A landscape with many valleys, sampled at points; each row gives a point and its height.
From any point a ball rolls to the lowest of the 4 points nearest to it. It stops when none of these is lower. Distance is the straight distance between rows; heights are no part of it.
Z971: [126 128  57 134 127 136 159 153 144 114 110 127 124 140 103 184 101 148
 156  92 129 118  95  77 147 180 144 149 149 155 113 142 171 115]  h=375
Z806: [106 111 154 126 164 132 167 161 114 168  93  78  70 104 141 152  90 124
 128  61 100 127 102 173  99 125 138 173 127 178 106 123 128 165]  h=609
Z131: [165 138 208 113 132  50  62 146 152 175 185  97 137 194  65 125 188 176
 120 126 138 150 152 130 140 147 102 130 201  95  98 139 104 116]  h=251
Z737: [138 129  77 142 108 127 141 141 139 119 137 146 120 126 103 166 137 157
 114 131 131 147 107  78 150 147 124 127 150 144 110 135 172  91]  h=381
Z35: [146 143 105 142  92 121  98 118 128 112 153 180 179 145 105 101 177 124
 118 164 152 152 163 107 131 129  92  70 105  79 147 124  96 103]  h=179
Z577: [129 159  94 155 109 150 115  98 123 100 133 184 161 112 146  88 151 109
 105 167 147 110 142 116 120  95 111  70  99  97 159  95 154 119]  h=170
Z62: [125 134 117 140 132 128 120 113 132 110 134 138 137 125 144  97 129 115
 111 162 154  99 131 115 130 109 123  95 110 126 157 112 148 140]  h=522
Z601: [137 118 118 125 140 127 191 161 143 188  76 104  72 127 152 187  84 165
 191  73  94 114  67 107 124 177 164 186 147 167  86 153 172 140]  h=382
Z925: [111 121 152 126 134 153 116 106 110 135 126 128 165 122 148  91 144  65
 100 142 136 125 142 165 122  92 134 110 101 117 157 104  97 143]  h=177
Z961: [137 126 167 123 103  85  88 142 134 145 176 104 127 153  95 118 145 167
 122 120 143 160 128 127 148 129 122 135 175 116 117 121 128 112]  h=65
Z608: [151 122 122 142 145 137 155 138 156 170  97  90  89 121 130 172  95 152
 151  70 124 131  82 119 131 149 149 159 132 175 110 132 162 150]  h=476
Z167: [105 146 118 122 147 138 202 136 122 114  92 121  84 103 153 171  84 119
 159  79 113 102 112 117 118 140 149 158 103 166 125 130 164 132]  h=528
Z634: [145 141  29 115 122 158 152 173 137 125 117 136 119 136 125 186 109 144
 196 108 104 115  71  65 131 186 159 140 137 122 109 147 167 101]  h=208
Z803: [157 150 169 119  90 102  74 109 126 114 162 163 195 180  94  93 200 132
 104 183 141 167 162 129 129 129  95  77 133  74 126 142  74 100]  h=271
Z284: [127 124 189 115 112 109  75  88 137 146 166 128 145 138 121  91 156 111
 116 168 131 138 154 148 126 102 122 141 134 116 142 130  71 130]  h=159
Z861: [127 148  51 140 133 135 147 138 140 100 104 163 147 120 131 161 124 131
 135 121 124 108 115  91 140 152 129 114 122 143 145 124 161 127]  h=205
Z89: [113 111 103 139 165 162 197 140 112 129 104 118  74  94 151 184  87 113
 167  67  95  97 115 146  89 132 151 161  91 181 115 122 162 143]  h=569
Z868: [111 156  52 161 122 143 122 117 112  72 138 183 165 107 141 116 156 127
 108 166 142 118 136  99 128 119 101  63  95  94 164 138 142 122]  h=344
Z756: [117 164  42 132 121 167 167 145 119  63  99 186 131  99 160 177  98 120
 141 120 109  80 111  72 152 151 122 110  75 114 147 120 145 117]  h=223
Z870: [136 141  33 125 122 164 156 158 127  89 107 169 136 136 131 177 113 124
 179 123 108 116  81  40 140 163 139 136 109 101 126 144 174 109]  h=109
Z478: [112 133 134 142 147 131 127 123 107 131 110 114 107 114 151 111 116  97
 107 115 142 117 138 157 109 118 141 117 110 133 136 113 134 144]  h=327
Z739: [148 110  97 129 113 120 145 164 137 147 143 117 118 148 105 166 126 179
 163 102 121 168  81  74 155 164 141 154 173 137 104 162 172 101]  h=122
Z741: [118 132 104 122 146 141 183 140 143 123  88 102  99 101 149 169 106 124
 144  94 122 110 108 123 116 131 149 130 112 163 117 128 160 135]  h=451
Z432: [102 110 150 131 140 141 130 125 105 137 110 109 125 121 138 106 109  86
  95 113 129 133 154 186  97 103 126 123 122 133 144 111 101 162]  h=238
Z538: [133 111 201 114 140  82  78 143 130 174 171  75 102 137 106 118 128 165
 119 136 127 155 143 144 139 141 112 169 180 134 111 127 136 138]  h=410
Z959: [ 77 153  77 118 125 182 223 145  97  45 115 203 104  72 201 174  55  99
 152 120 121  79 134 135  86 130 112 125  38 134 163 108 147 135]  h=280
Z15: [135 141 176 131 102 104 107 113 134 138 155 120 146 134 125  98 138 146
 116 147 136 139 148 132 137 118 138 116 141 114 142 123 105 107]  h=432
Z865: [151 125 137 136 131 107 101 118 140 148 145 109 132 114 131 118 132 140
 109 117 155 133 129 122 127 123 127 114 147 129 131 123 148 124]  h=643
Z850: [103 161  67 130 118 174 206 142 109  44  99 197 121  75 177 166  87 107
 144 127 117  50 132 117 117 124 112 117  52 118 170 113 151 136]  h=232
Z138: [131 159  54 150 106 147 112 136 125  81 156 165 163 121  87 117 159 131
 123 173 170 156 140  90 133 132  88  75 112  86 155 121 129 102]  h=246
Z531: [113 142 118 139 127 182 132 100  96  84 114 164 141 122 148  91 123  47
 100 160 135 121 171 160 105  92 132  84  60  99 162 101 121 143]  h=222
Z743: [145 116  84 138 117 131 160 163 144 145  94 114 119 126 144 166 126 143
 160  84 114 123  95 100 131 153 153 138 133 151  94 154 176 123]  h=355
Z71: [107 114 130 121 159 141 217 135 115 161 102  92  50 110 158 192  75 142
 195  71  80 112  97 151  91 157 157 189 124 197  97 127 162 138]  h=574
Z371: [142 137  49 131 103 119 121 129 127  90 151 157 138 106  99 126 143 142
 112 140 154 143 133  86 143 149  94  97 131 111 148 129 137 103]  h=204
Z628: [161 142 163 124 101  93  86 127 117 134 164 130 167 153  96 109 174 146
 122 168 159 160 143 134 130 110 101  98 153  92 135 123  94 103]  h=359
Z137: [123 113 151 133 132 113 116 110 132 129 133 109 131 119 152 102 133  91
 118 139 146 133 148 149 110 106 140 119 109 112 141 104 128 139]  h=350
Z333: [124 157  51 137 125 160 187 157 124 100  82 167 117 119 147 171  83 138
 176  95 104  92 107  82 143 162 127 127  99 129 123 136 166 127]  h=286
Z638: [144 114 188 122 124  92  90 100 135 153 159 105 117 133 128 103 127 128
 133 150 147 135 144 147 133 118 127 130 139 134 129 127 120 134]  h=430
Z236: [133 119 210 117 117  94  82  98 135 153 165 104 145 157 118  89 154 149
 123 170 131 139 139 166 128 114 137 150 147 101 128 140  85 141]  h=220
Z537: [149 132 162 130 146 111 121 135 134 155 122  88 113 109 132 143  98 141
 113 121 149 122 118 140 124 123 129 154 139 152 125 118 153 140]  h=686
Z699: [118  93 175 128 171 104 120 162 119 192 114  71  80 110 123 125  88 138
 121  80 107 138 112 190 106 130 138 174 153 161  92 134 120 158]  h=761
Z656: [132 121 202 111 141  93  69 126 128 184 167  77 113 165 107 111 153 160
 117 135 137 146 147 154 141 129 138 142 161 121 131 124 114 126]  h=356
Z550: [148 126 196 109 116 100  63  90 127 141 170 123 131 157 111  78 168 135
 131 165 132 145 152 138 127 114 111 117 141 108 124 135  88 122]  h=225
Z564: [157 126 214 121 116  43  63 114 136 167 184  97 108 159  87 110 155 162
 133 130 137 157 137 144 123 135 128 141 183 116 104 142 102 109]  h=260
Z317: [148 129 157 137  90 131  97  68 129 109 146 165 178 158 120  72 166 119
 120 184 123 151 174 141 148 110 117 100 106 100 149 117  60 109]  h=148
Z759: [140 147  20 138 112 151 156 147 108  60 125 174 146 128 154 185 104 129
 167 131 111 111  76  44 153 175 121 122  94 106 134 140 159 119]  h=45
Z658: [113 148  50 131 131 149 163 168 134 121  77 147 114 141 144 192 101 135
 175 103 102 110  93  68 146 177 149 130 127 118 113 142 163 127]  h=287
Z898: [170 131 120 127 103  92  89 141 140 120 178 123 154 142  93 137 172 153
 133 142 148 172 137 100 144 130 106 102 161 126 132 125 123  93]  h=447
Z607: [144 115 119 139 111 120 130 160 140 138 145 112 132 124 117 141 139 171
 131 112 137 150  99  97 150 145 125 130 170 150 114 138 170 116]  h=102
Z770: [123 124  65 136 115 127 143 150 135 128 130 115 127 133 110 164 128 150
 150 116 130 153  86  70 150 161 144 148 164 141 106 143 174  92]  h=281
Z641: [159 134 174 116  90  68  89 139 133 142 170 126 157 158  71 108 177 152
 123 150 139 173 148 120 138 141  92 109 154 107 112 136  94 110]  h=227
Z17: [104 159  95 136 149 177 179 130 113  65  96 163 114 105 153 130  99  78
 116 147 139  78 147 143  98 122 114  90  49 135 157 128 150 145]  h=326
Z270: [155 142 121 131 103 115  91 123 123 112 166 149 178 140 100 101 155 155
 130 164 157 169 157 108 123 135  99  72 149  96 144 132 108  94]  h=368
Z226: [134 114 177 119 120  81 103 143 137 160 175  83 110 126 127 129 123 151
 128 115 145 145 125 126 143 132 125 151 168 144 110 139 152 126]  h=487
Z227: [114 110 141 126 119 165 117  78 113 118 113 160 160 139 142  75 143  78
 104 165 124 132 152 158 130  90 136  97  98 103 161 108  92 138]  h=144
Z437: [112 113 157 133 111 169  87  61 108 104 135 164 175 139 130  68 153  83
  86 181 126 132 159 138 141  84 126  99  96 103 153 108  53 126]  h=156
Z627: [137  98 220 108 143  71  62 121 127 183 165  57 106 176  98 110 157 146
 129 138 122 135 142 170 136 124 118 166 188 131 111 153 105 134]  h=255
Z249: [125 144 129 136  82 157  97  72 121  91 146 193 178 131 122  61 159 108
  95 200 137 123 165 127 131  89 115  76  83  92 160 100  78 121]  h=147
Z830: [136 136  57 146 122 154 157 157 153 119  95 152 124 106 137 174 107 142
 145 104 129 108  98  83 151 158 133 131 126 150 109 138 179 131]  h=300
Z206: [100 138 106 113 147 172 207 127 108  81  97 144 102  92 181 183  93 100
 141  95 135  87 135 139  98 116 133 123  72 164 140 124 166 140]  h=308
Z895: [109 147 101 127 146 165 192 121 107  91  93 152 101 101 156 146 101  94
 124 120 142  97 146 152  98 128 137 111  77 151 159 114 136 151]  h=301
Z128: [110  92 189 119 178 102  83 134 118 185 134  57 104 149 120  86 120 140
 121 114 121 116 146 184 126 119 140 162 188 132 103 140  84 142]  h=652
Z191: [136 129 125 141 122 114 135 122 133 138 111 110 131  88 136 128 111 113
 118 108 141 117 124 133 123 105 139 104 108 140 130 121 154 135]  h=610
Z311: [105 114 169 123 152 136 100 106 114 164 131  98 145 133 147  84 130  84
  92 123 123 125 155 181 122  94 145 141 131 117 135 108  94 156]  h=97
Z157: [150 124 137 139 134 107 138 151 164 177 133  89  85 116 117 155 118 178
 141  84 111 150  84 122 141 147 149 162 174 168  88 134 158 123]  h=105
Z143: [120 180  51 154 123 158 169 149 121  47 105 194 133  98 168 143 106 102
 113 143 144  85 131 116 120 118 105 104  51 111 154 124 148 128]  h=173
Z750: [126 129  94 141 141 152 176 141 118 107  95 136 106  93 150 169 109 111
 135 121 121 102 124 113 116 126 124 118  95 145 132 119 176 130]  h=303
Z579: [117 147  97 110 130 150 205 149 129 119  83 148  97 100 159 179  95 135
 172  73 112  92 112 118 103 160 148 161 101 161 119 138 164 134]  h=556
Z148: [127 132 123 134 147 115 143 131 113 125 127 104 120 107 124 133 111 114
 123 115 128 118 114 128 118 120 139 119 107 152 138 120 164 145]  h=557
Z511: [124 156  41 114 116 170 180 170 117  64  82 198 133 119 158 205  82 123
 163 110 104  87 115  79 138 153 124 119  75 133 142 111 160 121]  h=258
Z769: [110 171   4 138 122 169 180 174 109  41 114 207 144 128 167 184  82 104
 152 121 111  88 109  56 159 154 121 123  74  81 133 123 145 140]  h=261
Z848: [151 115 175 126 133  91 118 144 144 173 157  80 106 111 111 138 116 173
 126  91 139 137 107 114 148 130 135 159 176 159  97 142 151 132]  h=325
Z558: [125 123 117 122 148 136 175 144 144 151  97  93  88  99 141 197  91 141
 172  73 102 115 108 143 107 154 151 155 123 168 110 133 171 146]  h=546
Z331: [125 140  87 153 120 131 130 135 131 106 133 141 138 110 127 128 146 127
 107 143 157 117 141 102 141 117 113  98 120 134 146 113 144 137]  h=397
Z556: [141 124  75 135 131 123 150 157 143 150 109 116 129 134 124 168 112 165
 149  78 121 144  88 100 162 152 153 132 159 161 102 143 166 114]  h=337
Z597: [114  97 154 139 106 189 106  50  91  86 114 191 192 131 138  61 153  62
  75 172 116 131 166 157 135  83 125  98  97  97 158 102  60 131]  h=169
Z503: [143 151 138 123  76 135  82  84 123  98 142 207 196 154 110  64 191 134
 118 200 144 146 174 116 153 110  99  59  96  64 133 111  59 106]  h=127
Z701: [145 121  83 118 138 133 182 178 158 159  94 113 106 137 131 189 109 157
 192  74  94 125  87  89 112 172 172 165 159 150 104 137 183 118]  h=330
Z533: [164 112 226 103 112  81  56 101 149 165 165 104 131 189  89 103 182 141
 117 178 133 158 165 151 130 131 104 139 179 104 105 151  72 125]  h=104
Z438: [140 130 103 144 109 122 104 128 134 124 158 154 157 118 100 110 153 141
 112 150 150 152 134 100 141 127  99  97 134 103 138 125 122 104]  h=481
Z122: [119 107 166 128 172 119 126 145 116 172 121  77  99 118 139 110 104 126
 114  95 123 123 121 174 108 106 133 154 133 153 113 124 123 159]  h=625
Z767: [113 136  94 121 153 151 195 137 128 100  91 130  80  92 145 173  89 123
 160  97 113  80 127 128  98 146 128 137  88 165 123 125 155 146]  h=539
Z118: [116 158  32 146 124 149 155 144 131  56 112 184 152 114 136 155 125 116
 106 144 138  97 124  77 150 134 108  94  81 102 157 116 136 132]  h=140
Z923: [129 116 194 102 113 143  81  70 119 123 155 144 163 152 134  77 173 114
  91 184 109 154 139 147 137  98 119 142 136 111 138 128  64 129]  h=71
Z338: [134 110 218 116 137  90  56  91 153 188 143  87 102 184  81  99 174 143
 117 150 128 147 152 184 120 129 115 164 188 115 118 167  63 127]  h=161
Z273: [ 88 162  92 110 155 182 183 123 108  50 103 185 115  79 168 148 104  81
 120 145 131  85 138 146  97 115 123 109  38 135 175 114 132 136]  h=340
Z477: [129 140  79 133 140 146 174 144 136  91 100 172 121 101 151 166 111 109
 116 125 137  96 131 112 124 138 134 107  91 140 144 122 154 142]  h=195
Z314: [119 120 120 135 165 138 168 138 106 135 124  93 109 110 147 140  84 111
 128  94 138 125 124 173 105 122 143 137 107 163 138 125 142 142]  h=414
Z312: [152 139 133 122 100  98 125 172 135 150 169  99 129 140  83 155 142 175
 134 115 133 179  97  96 138 158 139 136 160 134  96 132 152 103]  h=416
Z714: [114 112 147 140 167 133 171 171 113 175  97  74  79 113 133 149  89 137
 147  64  94 128  93 169 108 136 131 179 135 189  99 117 148 163]  h=576
Z473: [133 139  21 136 133 133 168 150 128  54 101 177 119 114 127 178 121 123
 139 127 122 114  96  80 146 143 110 112 106 111 146 139 154 111]  h=117
Z192: [144 127 136 129 115  95 119 145 146 159 167 111 110 113 115 131 129 169
 126 104 139 159 110 108 147 140 131 143 160 149 107 135 161 119]  h=420
Z618: [149 127 161 131 120 100 103 141 143 149 166 101 127 130 109 115 138 152
 116 127 146 152 126 100 143 126 138 132 154 140 118 138 135 120]  h=398
Z343: [132 118 112 138 113 116 110 151 131 121 142 133 139 119 106 128 137 152
 123 137 157 154 118 103 143 131 127 110 142 121 139 123 140 108]  h=615
Z178: [118 112 189 124 101 162  98  37  90  98 117 190 186 148 138  56 172  71
  61 186 121 146 166 154 145  78 107 111  95 101 148 109  48 120]  h=166
Z266: [155 120 144 120 112  89 110 166 141 167 161  77 117 142  89 154 122 195
 141 102 135 168  93 118 148 141 135 159 183 157  90 137 150 118]  h=289
Z175: [130 148 112 153 109 118 103 117 133 105 157 153 164 126 125  98 158 129
 118 165 151 116 157 119 126 102 111  83 126 116 163 102 129 114]  h=288
Z64: [148 125 102 124 133 125 174 180 153 174 112 113 100 130 126 182 113 162
 182  76 103 127  81  95 126 164 171 172 181 159  81 146 171 109]  h=353
Z805: [106 123 155 135 152 139 132 146 117 128 114 106 110 110 146 126 105  87
  99  97 124 127 143 188  93 107 137 122 109 145 135 112 116 159]  h=107
Z158: [120 137 114 137 116 152 110  77 115 102 117 152 161 118 163  92 133  78
 110 151 146 128 165 142 117  95 132  87  93 103 161  93 105 130]  h=186
Z799: [151 124 204 112 110  67  83 125 137 156 181 108 141 176  80 117 173 162
 137 154 137 138 159 137 123 135 108 122 173  97 106 142  85 119]  h=180
Z386: [ 97 109 179 105 170 108  94 132 132 182 116  66 109 121 138  98 123 114
 106 113 132 123 142 180 122 120 127 156 166 134 125 129 101 151]  h=135
Z100: [ 94 138  92 119 140 163 216 142 108 108  99 151  78  85 169 186  63 118
 169 106 108  73 108 120 110 151 134 141  74 162 115 126 172 143]  h=565
Z890: [149 125 111 130  90 111 105 147 135 121 165 127 143 130  85 132 134 154
 128 146 159 162 120  98 122 135 109  91 149 124 129 145 133  98]  h=531
Z489: [119  96 196 116 148 110  66 122 123 160 133  73 121 152 128  99 130 116
 112 147 118 143 152 167 137 110 135 160 171 124 122 146  81 139]  h=290
Z200: [ 90 147  61 116 136 167 210 138 104  69 105 181  86  81 171 187  83 100
 141  88 108  64 126 121 108 133 106 137  65 155 153 110 169 127]  h=279
Z305: [140  97 112 121 122 114 148 155 146 161 130 107 111 137 119 168 101 184
 163  97 132 170  64 100 141 171 159 170 180 161  92 151 162 102]  h=263
Z247: [113  94 229 112 138 151 101  88 124 171 125 122 133 166 115  71 166  93
  69 144 113 139 149 197 138 102 127 168 180 115 121 147  54 127]  h=126
Z788: [147 113  57 112 132 130 162 168 147 160 121 111 131 145 117 178 121 185
 162 113 123 154  74  64 144 181 157 171 158 147 102 149 171 102]  h=278
Z141: [109 135 113 125 152 138 163 137 116 115  89 126 106  97 150 127 101 107
 120 112 128 111 133 167 103 112 132 122  88 145 132 121 140 139]  h=345
Z792: [101 113 133 137 113 174 106  64  92  77 101 181 166 125 154  70 142  64
  75 172 116 117 170 154 133  82 125  91  81 106 157  87  75 142]  h=189
Z238: [141 111 164 121 160 113 122 166 135 180 125  52  72 111 111 134 102 146
 132  86 128 133  79 162 120 102 145 158 137 171  96 143 147 144]  h=854
Z243: [110  97 191 121 111 146  84  60 119 114 130 152 160 162 133  74 161 110
  73 166 104 154 155 176 146  96 121 135 116 101 134 127  38 133]  h=49
Z352: [112 103 130 126 155 120 162 144 138 171  91  84  69 113 135 161  90 155
 155  67  99 134  76 144 117 144 150 185 132 180  88 137 157 155]  h=540
Z631: [114 123 130 126 165 140 173 145 136 158 108  75  68 100 137 181  88 139
 144  61  96 129  91 158  98 139 153 168 115 184  93 135 146 164]  h=567
Z498: [142 111 175 137 159  85  95 155 128 179 140  59  86 122 121 111 102 141
 118 114 110 133  98 155 125 117 127 158 163 147 101 150 131 158]  h=862
Z427: [ 92  95 188 122 145 116  96 109 120 163 116  94 132 140 137  81 127 101
 100 127 106 122 143 169 111 115 141 140 164 123 131 119  84 145]  h=297
Z797: [121 143  84 146 115 141 130 118 139  86 131 173 154 119 130 123 137 119
 125 151 162 122 143 105 137 108 107  92 120 107 151 119 158 123]  h=268
Z760: [146 124 190 123  96 129  79  77 136 127 145 166 174 177 127  80 191 121
  99 182 130 146 150 142 127 107 115 112 125 101 134 131  74 123]  h=106
Z798: [114 146  88 118 136 158 193 131 105  78  88 164 114  93 163 158  93 104
 126 113 126  82 136 118 118 134 131 109  77 135 142 119 171 146]  h=262
Z13: [125 155  86 134 136 141 151 118 136  84  96 153 142  96 154 132 119  98
 115 137 155 101 145 118 107 118 110  94  89 125 154 108 146 152]  h=74
Z418: [165 125 150 120 120  82 100 152 145 143 173 116 130 150  69 132 167 168
 118 130 168 173 119  99 146 141 110 113 178 117 108 143 126 110]  h=320
Z220: [104  91 208 127 172 120  86 128 117 186 132  78 106 147 133  71 140 126
  93 132 117 128 170 196 118 114 131 181 188 135 117 145  74 141]  h=422
Z491: [136 146  82 141 112 131 115 133 127  96 140 158 172 125 120 112 138 142
 113 160 152 140 137  91 115 124 111  84 116  94 146 124 135  99]  h=354
Z772: [119  89 219 126 112 131  75  72 115 132 141 132 156 164 120  74 170 100
  83 167 112 145 147 195 151  85 121 158 147 109 123 142  56 125]  h=69
Z401: [132 117  82 107 128 125 169 178 142 186 115  78 114 149  99 178 114 192
 181  81 120 151  60  84 140 186 167 172 184 154  76 159 177  97]  h=329
Z230: [ 97 114 197 123 129 138  97  89 130 146 128 120 151 139 136  83 146  95
  97 153 109 134 143 183 139  95 117 151 147 102 134 133  62 136]  h=120
Z296: [135 109 166 124 138  83  96 151 145 153 143  61 110 127 119 110 104 127
 122  98 144 136 110 146 125 112 143 144 127 136 120 130 139 148]  h=861
Z499: [131 126 124 146 111 138  97  93 130 106 149 165 169 129 137  85 167 104
 100 173 153 128 158 116 118 105 115  86  97 110 167 110 111 114]  h=70
Z539: [135 109  47 109 141 125 166 179 164 180  86  97 107 164 132 195 102 189
 213  88  98 132  73  66 105 212 182 176 174 133  96 156 188  99]  h=384
Z465: [134 117 159 132 106 155  93  92 123 123 143 145 167 132 134  74 147  83
  98 171 140 133 150 155 125  87 139  95 104 103 156 110  96 138]  h=89
Z969: [139 142  95 118 133 139 182 164 144 112  79 124  90 104 140 180  89 140
 171  97 105  92 102 115 119 159 149 156 114 166 118 119 178 133]  h=536
Z410: [136 116 207 118 137  59  71 125 134 184 174  77 100 164  86 120 150 148
 140 132 130 140 139 153 130 125 112 166 184 130 107 134 114 134]  h=317
Z984: [142 126 103 134 132 121 150 163 146 136 117 122 125 111 119 149 126 157
 134  84 129 151  99  92 134 150 132 118 148 146 100 147 168 119]  h=123
Z210: [140 132  96 146 117 135 152 139 138 113 111 137 133 113 131 135 129 126
 121 115 147 121 129 109 123 135 132 122 136 142 130 122 161 135]  h=421
Z144: [123 108 172 117 120 160  95  66 120 126 124 143 166 139 142  72 156  86
  88 160 107 154 145 160 140  74 132 116 108 110 134 115  77 128]  h=134
Z979: [122 101 188 130 159  90  77 125 128 178 138  49  79 134 113 101 112 156
 134 126 120 136 130 170 114 131 132 162 170 146 109 141 113 136]  h=823
Z405: [126 129 170 128 149 117 109  99 123 138 150 106 131 124 135 102 115 115
 112 130 145 126 144 150 131 112 148 127 117 142 124 119 125 157]  h=532
Z416: [128 105 212 107 120  93  59  77 127 147 157 125 148 173  96  84 181 126
 104 174 125 164 156 176 135 114 120 153 164 118 126 152  58 134]  h=155
Z190: [106 104 186 119 159 130 114 136 126 175 126  83 116 129 144  85 109 101
 116 109 126 136 142 169 120 114 135 151 136 126 122 114 100 153]  h=396
Z454: [142 158 103 133  92 142 100  99 129  80 160 180 190 148 105  95 180 141
 120 173 155 154 165  95 133 117  86  65 108  70 149 101  82 100]  h=30
Z827: [120 144 102 137 141 160 121  96 124  99 102 150 153 121 163  97 130  63
 103 153 131  97 145 157 117  92 136  97  83 110 165  99 128 141]  h=224
Z350: [154 128 196 111  94 105  80  85 139 151 175 138 177 177 105  88 175 139
 124 169 141 150 155 135 130 111 114 135 145  93 129 125  79 119]  h=172
Z387: [123 146  64 144 100 132  92 117 121  77 150 174 181 118 109  87 167 133
 111 186 163 147 149  97 111  98  82  53 108  55 155 112 107 102]  h=146
Z666: [124 157  93 162 105 141 109 106 134  79 145 180 169 134 118  83 169 114
 120 178 150 114 161 108 138  99 101  77 100  80 173 105 115 115]  h=190
Z475: [126 148 117 155  93 143 106  92 134 104 157 171 182 123 115  97 171 128
 117 185 161 144 158 119 136 119 116  71 120  85 155 111 106  99]  h=101
Z201: [152 137 179 107 114  65  77 149 137 168 181 110 105 156  74 114 159 169
 121 131 135 156 134 113 141 138 106 129 193 121  99 144 123 124]  h=257
Z347: [114 122 158 124 147 112 124 128 132 147 123  89 111 112 134 120 109 128
 131  94 116 126 130 165 123 123 145 145 128 152 125 130 144 157]  h=764
Z893: [149 119 137 121 147 130 150 143 151 159 107  93  96 114 137 156 101 161
 155  88 116 131  88 119 141 126 137 166 157 169 109 132 178 146]  h=352
Z255: [171 145 192 110 111  85  61 132 155 147 177 147 184 182  75  97 188 159
 114 160 144 157 166 134 156 144 106 103 169  84  98 139  80 112]  h=50
Z235: [134 162  74 168 137 150 150 134 114  60 114 175 145 102 136 120 116  97
 119 145 147  98 158 111 129 115 119  82  83 123 150 124 152 136]  h=150
Z673: [142 132 130 132 135 110 134 143 135 151 118 106 101 110 129 147 115 151
 125  94 144 144 104 117 142 133 147 155 146 156 104 131 163 137]  h=458
Z294: [119 106 186 124 150 122  77 103 114 158 136 106 132 144 128  72 138 114
 107 139 113 151 147 168 115  99 134 144 137 119 136 135  78 145]  h=110
Z345: [102  87 227 106 144 116  55  82 128 166 135 102 131 177 115  84 172 110
 100 166 115 151 151 186 139 112 107 174 172 127 127 154  49 119]  h=188
Z256: [116 109 176 128 120 139  96  60 130 133 148 133 167 145 135  70 163 106
 108 163 124 141 147 150 135  96 116 131 131 104 134 126  75 134]  h=100
Z160: [146 129 169 113  77 145  84  67 127 107 137 201 191 148 119  64 190 111
 103 204 130 143 150 140 141  90 104  85  82  91 135 116  49 113]  h=145
Z966: [115 165  58 128 124 153 201 162 122  78  90 182 106  94 156 178  80 113
 163 101 107  78 131 106 145 163 125 119  69 120 144 120 162 118]  h=237
Z109: [ 97 134 121 123 140 158 138 107  95 113 104 140 144 101 152 100 115  68
 104 143 131 116 156 170 110  94 142  91  88 111 183  97 118 139]  h=226
Z470: [132 125  35 151 119 147 151 157 113  74 122 134 132 134 122 160 125 133
 155 132 141 126 108  64 146 141 118 110 125 111 136 137 165  98]  h=160
Z126: [139 138  62 113 117 151 187 169 145 142  86 128 109 121 133 188 108 143
 192  93 101 104  96  67 125 172 168 134 143 143 110 150 161 113]  h=285
Z786: [ 93 159  68 131 144 163 206 138 102  76  97 166 107  75 175 167  76  90
 141 118 120  69 140 135  89 127 100 125  56 165 156 130 147 133]  h=313
Z793: [110 170  44 138 117 146 197 151 119  60 107 189 126  96 161 169  99 110
 139 123 121  58 118  91 141 141 122 119  73 116 147 122 150 145]  h=199
Z867: [134 148  34 146 115 143 142 131 119  74 139 157 145 119  99 150 141 135
 125 146 132 109 122  77 143 132  86  97 116 101 157 126 149 126]  h=77
Z842: [116 122 173 118 122 132 101  90 122 128 153 104 157 141 133  97 137 118
 110 161 126 141 148 156 138 107 137 117 131 110 144 119  98 129]  h=221
Z910: [136 131  56 121 131 130 169 167 145 146 115 103 125 158 128 177  97 146
 205  97 107 111  80  56 129 192 180 165 156 125 115 147 182 109]  h=304
Z884: [132 121 142 126 155 118 165 144 112 151 107  84 102 105 137 144  96 117
 127  75 125 135 113 165 107 118 146 150 125 158 110 132 152 154]  h=593
Z45: [117 113 113 128 165 152 216 144 149 140  85 107  69 118 152 196  83 134
 189  69  83 102  97 123 108 158 163 169 113 166  96 124 166 143]  h=568
Z302: [ 95  97 197 114 168 100  89 142 118 194 117  53  89 141 136  96 125 131
 104 110 123 133 143 190 123 125 132 164 178 134 107 139  93 153]  h=629
Z117: [107  89 232 113 147 111  68 102 129 175 118  80 117 165 113  84 168 115
  89 142 105 130 165 203 125 118 137 175 191 136 126 153  69 131]  h=253
Z269: [165 128 176 125 120  77  99 149 158 176 166 101 105 143  95 130 121 170
 142 126 128 155 124 126 143 150 119 134 189 130 110 147 128 112]  h=296

Where does a ball stop that starts at each point below?
Z550: Z243
Z959: Z867
Z979: Z533
Z333: Z867
Z511: Z867
Z638: Z243
Z273: Z867
